A landscape with many valleys, sampled at points; each row gives a point and its height.
From any point a ball takes the steepest step (drop divided by distance) to one of its 2 nearest points. It stops when none of these is lower. Distance is the straight distance between rows; heights are no part of it.
J547: [113 119 132 146 115 144 151 113 132  64 131 139  99 102 126 109 132 131
 124 138]  (h 38.3)
J234: [157 144 125 104 231  81  79 130 166 147 121 107 142 166 134 103 118 112
 132  97]  (h 86.3)
J971: [126 176 112 141 107 146 166 104 132  90 159  87  91 102 152 102 128 147
 134 144]  (h 26.8)
J123: [140  90 142 161 141 178 131  95 137 123 133 182 173 121  99 178 125  92
 138 119]  (h 32.9)
J481: [128 161 107 105 184 109 141 114 112 189 138 115  90 178 182 118  87 134
 116 121]  (h 32.1)
J300: [151  69 122 134  76 171 112 150  99 132  96 169 134 152 137 115 141 117
 120 114]  (h 28.8)
J42: [146 147 152 133  83 181 149 115 112 143 140 120  64 145 180 126 122 145
 122 124]  (h 43.5)
J832: [137  94  99 132 121 191 155  90 122 114 139 130  88 117 139 148 139 130
 113 134]  (h 39.2)
J193: [111 118 149 117 196 146 115  96 154 122 120 132 161 123 101 204 128 105
 147 135]  (h 19.3)
J218: [125 186 140 102  72 156 125 114 138  61 159  93  95  76 133 112 164 129
 137 149]  (h 77.5)
J770: [145 150 106 158  88 154 161 164 159  73 190  65 161 115 112  57 143 141
 118 158]  (h 70.1)
J687: [182 144 108 101 178  89 150 132  95 187 128 135  76 152 178 103  96 117
 127 128]  (h 22.2)
J831: [138 197 152  83  77 130 123 138 122 103 133  88  88  95 135 108 184 161
 141 156]  (h 76.2)
J58: [135 109 128 112 177  83 144 118 124 113 115 128 118 163 179 108 130 141
 143 112]  (h 26.9)
J708: [165 171 130 148 166 118 137 112 164 106 113 128 137 150 118 127  93 132
 155  91]  (h 71.0)
J887: [157 117 142 103 169  97  74 136 129 142  72 158 138 170 140 133 118 112
 148 101]  (h 77.7)
J845: [115 163 138 135 109 157 164  83 130  72 158 113 103 105 160 135 117 126
 153 103]  (h 22.7)
J657: [120 120  74 126 108 106 140 158 116  85 104 153 123  90  88  91 138 137
 137 138]  (h 89.5)
J591: [132 161 100 167 130 128 179 117 152  85 178  87 149 104 144  97 114 127
 149 132]  (h 33.5)
J911: [130 172  89 148 104 112 144 141 133 160 163  60 100 135 153  69 129 168
 102 164]  (h 60.2)
J444: [141 187 107 117 195 113 111 127 165 163 128  58 142 178 136 135  92 146
 139 115]  (h 13.1)
J230: [161 145 118 152  98 103 153 163 132 105 124  90 121 126 144  70 151 160
 141 145]  (h 54.9)
J162: [150 174 179  58 128 104 133 153 120 159 130 106  88 128 117 143 186 170
  92 164]  (h 50.7)
J203: [183  96 144 131  90 165 127 129 104 135 104 152  84 137 163 123 150 127
 130 129]  (h 25.6)
J191: [133  84 126 130 177 123 107 106 126 112 111 167  97 140 162 114 120 104
 113 139]  (h 35.9)
J895: [135 142 105 141 160 148 138  88 115 134 120 137  84 142 183 120 106 122
 114 152]  (h 44.6)
J359: [143 115 162  90 113 155 125 147 104 153 118 117  48 133 150 114 155 150
  69 182]  (h 46.0)
J357: [136 143 129 150 175 136 128  75 153 117 130 130 125 117 119 186 109 117
 142 117]  (h 22.4)
J511: [ 99  66 143 179 102 167 114 123 129 153 148 160 218 135  98 172 141  81
 127  97]  (h 35.2)
J842: [ 97 173 137 112  99 122 150 140  90 207 136 107  49 117 174 128 121 148
 110 178]  (h 42.1)
J888: [172 106 145 114 132 131 154 145  91 198 124 136  42 129 166 130 110 125
 113 137]  (h 18.1)
J274: [149 178 128  84 204 108 102 119 136 192 122  83 101 176 159 142 104 130
 128 117]  (h 23.0)
J937: [186  99 124 124 136 157 133 121 103 182 107 140  79 162 172 137 130 120
 123 127]  (h 22.1)
J541: [117  75 142 153  67 172 141 125 106 115 169 178 173  85  99 156 151  85
 147 106]  (h 38.0)
J706: [132 171 123 135 136 120 124  76 163 172 132 105  97 157 148 163  77 137
 129  90]  (h 28.9)
J330: [173 143  70 171 148 119 154 128 153 149 160  79 145 153 163  86 104 133
 137 143]  (h 54.5)
J771: [102 203 104 104  85 109 150 148 147 171 168  50 103 137 137  83 146 192
  86 183]  (h 54.6)
J222: [118 116  67 134 184  78 112 133 131 109 116 176 185 118 105 106 118 105
 151 116]  (h 79.9)
J691: [166 134 124 110 152  93 155 153  97 190 133 107  51 110 159  93 110 135
 114 162]  (h 12.2)
J389: [ 73 138 160 127 128 108 127 128 113 119 143 188 206 103  91 193 112 103
 155  92]  (h 21.9)
J693: [152 144 111 147  92 150 143 168 157 121 185  54 153 139 135  69 147 157
 100 190]  (h 67.4)
J510: [152  97 144 142 119 180 140  90 139 148 132 122 118 165 180 173 138 123
 127  96]  (h 15.7)
J379: [ 72 135 165 117 144 133  95 150 113 146 110 170 211 120  52 206 108 108
 140 102]  (h 19.7)
J588: [ 75 123 141 141  85 142 126 127  98 128 128 191 204 109 111 186  92 101
 133  71]  (h 19.4)
J584: [108 199  97 147  92 142 154 101 122 145 142 104  80 127 170 104  98 149
 137 136]  (h 32.2)
J522: [ 93  96 128 127 138 136  98 129 120 128  89 186 180 149 110 159 112 105
 124  85]  (h 28.3)
J349: [155 159 151 133  98 123 151 115 121 167 126 116  49 138 173 129  96 148
 131 111]  (h 40.9)
J580: [ 63 132 114 112  35 156 101 155 103 102 107 156 140  83 110 132 154 132
 110 108]  (h 10.5)
J186: [108 173  82 140 141 134 149  77 135 149 143 126  93 148 157 127  80 129
 128 140]  (h 38.6)
J675: [ 93 121  86 120  83 123 103 160 101 102  74 162 128 105 106 105 159 139
 126 147]  (h 92.9)
J736: [118 115  92 108 122  61 110 180 118 122 115 115 115 110 127  65 155 155
 123 160]  (h 66.6)
J301: [139  94 165 119 156 159 114 108 133 134 105 123 147 187 187 170 137 123
 123 101]  (h 12.9)
J765: [115 181  76 152 117  99 130  93 133 190 153 110 101 164 163 103  66 138
 136 124]  (h 47.0)
J859: [124  95 162 128  77 112  89 166  90 141  84 156  90 108 150 108 174 137
 117 165]  (h 50.6)
J774: [154 133 184  63 101 111 117 177  99 153  93 125  90 120 108 126 195 164
 110 158]  (h 53.3)
J654: [125 131 156 124  60 216 137 110 117 136 155 103  73 132 169 128 148 131
  82 144]  (h 45.0)
J659: [105 130  84 165  76  88 140 159 128  96 131 144 169  89  86  91 108 114
 152 104]  (h 24.6)
J833: [ 95  61 109 173  59 170 116 120 114 136 137 164 198 112 112 143 155  90
 124 115]  (h 36.5)
J49: [122 123 169 108  73 198 112 126 116 116 136 110  95 141 142 134 195 141
  88 162]  (h 46.4)
J104: [163 120 110 176 171 112 162 124 176 125 184 106 212 140  99 125  99 123
 144 126]  (h 41.9)
J45: [140 130 139 121 179  81  85 130 156 116  95 124 162 155 113 119 115 126
 142  92]  (h 81.4)
J171: [ 84 107 127 142  89 108 140 117 120  80 126 168 164  95 112 151 109 117
 148  83]  (h 20.6)
J820: [ 89  90 127 136  46 132  96 143 110 104 106 161 130 108 136 144 136 126
 111  99]  (h 14.4)
J538: [111 128 114 144  87  94 141 155 131  63 135 105 153 112 126  77 154 155
 140 138]  (h 48.4)
J346: [107 151 179 118 188 125 139 109 139 117 134 125 176 113  71 199 114 123
 165 121]  (h 22.0)
J756: [146  75 116 153 102 188 124 122 120 116 106 189 166 133 110 137 146  97
 131 116]  (h 31.4)
J581: [131 105 136 151 130 150 156  99 131  84 135 169 130 106 107 153 118 114
 145 113]  (h 34.9)
J324: [ 77  96 161 119 133 161  81 162 113 182 122 149 220 140  59 214 128  96
 114 106]  (h 18.2)
J528: [150 141 123 128 159 164 111  82 158 156 126 109 111 158 136 190 109 122
 123 104]  (h 25.3)
J812: [ 74  98 122 146  57 151 116 130  99 113 120 190 166  96 104 144 106 102
 119  85]  (h 17.4)
J94: [116 113 144  90 213 140  80 112 157 125 109 100 136 141 120 178 126 118
 127 127]  (h 16.2)
J854: [114 188 146  85 113 111 137 139 127 143 146  74  77 135 143  97 142 183
  82 174]  (h 49.9)
J429: [121  65 141 139  85 120 109 118 125 101 105 149 105 121 163 136 144 136
 126 111]  (h 18.5)
J80: [106 112 148 129  64 161 132 122 130  63 142 158 132  83 117 139 121  99
 146  86]  (h 23.6)
J178: [104 153 127 107  90 148 135 115 124 131 144  94  51 125 148 116 137 163
  86 159]  (h 46.3)
J164: [102 129 130  92 229 103  86 135 158 120 119 118 164 136  81 155 117 109
 134 123]  (h 11.3)
J117: [143 127 108 140 104 122 142 130 119  88  88 169 134 130 124 110 123 128
 156  95]  (h 65.7)
J77: [157  43 123 144 144 174 134 108 134 141 131 138 151 173 130 144 143  96
 108 108]  (h 36.1)
J839: [169 131  94 151 162  88 148 124 133 132 127 106 134 146 156  64 126 132
 148 148]  (h 64.0)
J956: [124  74 170 144 147 172 117 117 132 154 147 171 210 131  72 198 142  87
 128 119]  (h 34.1)
J260: [174 146  86 180 153 149 173 125 165 137 179  84 182 143 129 117  97 118
 141 132]  (h 47.1)
J184: [134 124 148 144 119 146 149  89 135 105 134 119  98 143 178 154 116 138
 146  94]  (h 18.9)
J425: [116  78 123 123 113  79 107 147 107 107 100 149 105 116 143 107 135 136
 123 118]  (h 24.3)
J292: [138 138 130  83  96 115 112 162 117 106  94 122  83 108 102 116 187 165
 124 164]  (h 56.2)
J814: [141 217 129 102  95 135 130 134 146 110 163  63 128 107 113  96 179 156
 123 167]  (h 74.4)
J553: [163 149 114 155 130 117 158 127 149  88 135 124 136 141 102  84 103 134
 156  95]  (h 66.5)
J802: [141 127  89 147 164  82 124 123 139 108 102 143 155 130 137  93 125 114
 170 125]  (h 73.3)
J231: [124 185 119 127 218 126 124 128 174 153 158  60 159 144  89 138 103 128
 132 139]  (h 22.9)
J279: [134  86 113 105 148  60 103 160  93 140  91 173 105 135 166  92 121 123
 138 116]  (h 33.0)
J512: [101  96 175  96 178 168 106 160 120 144 124 143 180 130  43 203 132 104
 142 141]  (h 18.3)
J241: [ 90  89 169 111 145 190  72 176 128 154 110 116 202 142  62 178 138 100
 116 139]  (h 16.3)
J777: [147 115 122 103 106  76 130 153 110 124 113 103  73 106 139 101 155 159
 133 151]  (h 60.1)
J810: [133  51 122 107 178 162 104 121 130 129 104 157 164 163 124 163 134 101
 115 105]  (h 34.2)
J537: [129 127  95 159 122  97 146 129 138  95 147 165 149  81  65 119 117 123
 164 110]  (h 32.5)
J590: [154  96 180 113  77 150  96 164 104 153 101 135  90 135 134 113 191 128
  93 167]  (h 48.3)
J637: [120 111 151 129 117 136 125 118 118 113 120 126  69 124 162 113 141 152
  94 159]  (h 42.8)
J621: [ 81 149  94 133  46 111 119 160 112  85 119 150 148  80  94 108 125 138
 132 109]  (h 16.5)
J649: [113  74 121 130 170 109  88 109 130 115 102 181 149 144 137 142 111  97
 118 108]  (h 31.2)
J548: [141 158 119 149 198 105 148  93 163 131 165  91 160 118  95 151  87 123
 137 122]  (h 30.4)
J986: [156 130  83 145 179 117 151 103 145 117 146 132 115 103  98 105 107 120
 134 153]  (h 45.8)
J384: [130  74 143 107 155 108 122 125 119 115  88 148 138 173 177 151 142 126
 150 105]  (h 17.8)
J297: [ 65 131 146  92 201 109  75 164 127 128 114 140 188 116  56 160 104  99
 124 118]  (h 5.7)
J331: [145  76 118 139 127 213 164  94 130 123 143 148 133 151 121 156 138 102
 117 116]  (h 37.4)
J554: [160  90 180 113  97 128 140 162  93 191 116 121  43  95 150 135 143 126
 106 164]  (h 21.1)
J552: [151 140 105 158 152 116 184 107 140 104 168 140 147  99  71 124 103 122
 162 128]  (h 38.7)
J466: [146 158 140 159 128 104 142  86 150 153 140 102  84 142 175 115  88 145
 127 106]  (h 35.3)
J521: [ 89 140 148 119  85 125 128 138 135  67 119 123 121 100 113 103 160 147
 131 141]  (h 42.5)
J648: [153 123 122 129 115 100 160 137 122  93 105 123 113 140 139  78 125 150
 152 102]  (h 61.0)
J875: [135 141 167  71 103 140 109 121 128 150 125 102  65 123 126 145 183 176
  82 170]  (h 48.2)
J180: [101 119 119 159 157  65 124 134 149 117 137 154 204 103  70 131  92 115
 148 101]  (h 31.3)
J737: [178 141 152 130 161 114 118 111 133 134  86 146 116 164 141 123 103 125
 145  94]  (h 74.5)
J628: [109 182 113 140  99 103 156 108 104 197 148 104  68 125 189 110  99 146
 136 153]  (h 37.8)
J694: [135 127 134 152 185  84 144 122 164 116 166 117 188 113  66 151 109 113
 148 111]  (h 36.2)
J228: [ 92  91 151 101 195 127  76 126 142 142 107 169 187 132  82 180 120  87
 118 115]  (h 9.5)
J400: [122 126  92 176 132  81 141 143 135  99 128 140 206 131 131  92 112 120
 161 124]  (h 80.2)
J259: [ 92 109  61 144 129  97 124 139 106 105  97 174 153 101 107 112 120 123
 148 122]  (h 85.3)
J967: [132 198 124 118  93 159 140 147 165  84 196  62 151  94  93  74 156 140
 116 171]  (h 72.5)
J135: [117 120 173 112  71 154  85 141 119 100 107 132 111 114 120 121 199 136
  97 159]  (h 48.1)
J655: [ 85 124 130 130 163 100 129 120 129 106 109 177 193 124  87 162 104 111
 141  91]  (h 25.4)
J596: [160 149 128 133  99 112 145 177 140 162 170  46 115 139 145  75 152 177
 105 192]  (h 64.5)
J255: [122 193 164 103 128 100 155 168  97 215 122  98  58 104 140 118 131 135
  98 194]  (h 45.1)
J371: [153 105 143  99 193 100 112 112 113 141 108 150  95 174 194 122 113 110
 128 121]  (h 35.8)

Call two points neighbours if one is among the 2 nearest of the other. Go from one point of each pair to the other, from neighbour to neighbour, staying as low as possible. Name the highest point that can't be avoided.
J584, J637 -> J359
J241, J444 -> J581
J444, J691 -> J481
J580, J301 -> J279

For each start below, name the point where the ball stops.
J839 -> J444
J831 -> J637
J135 -> J297
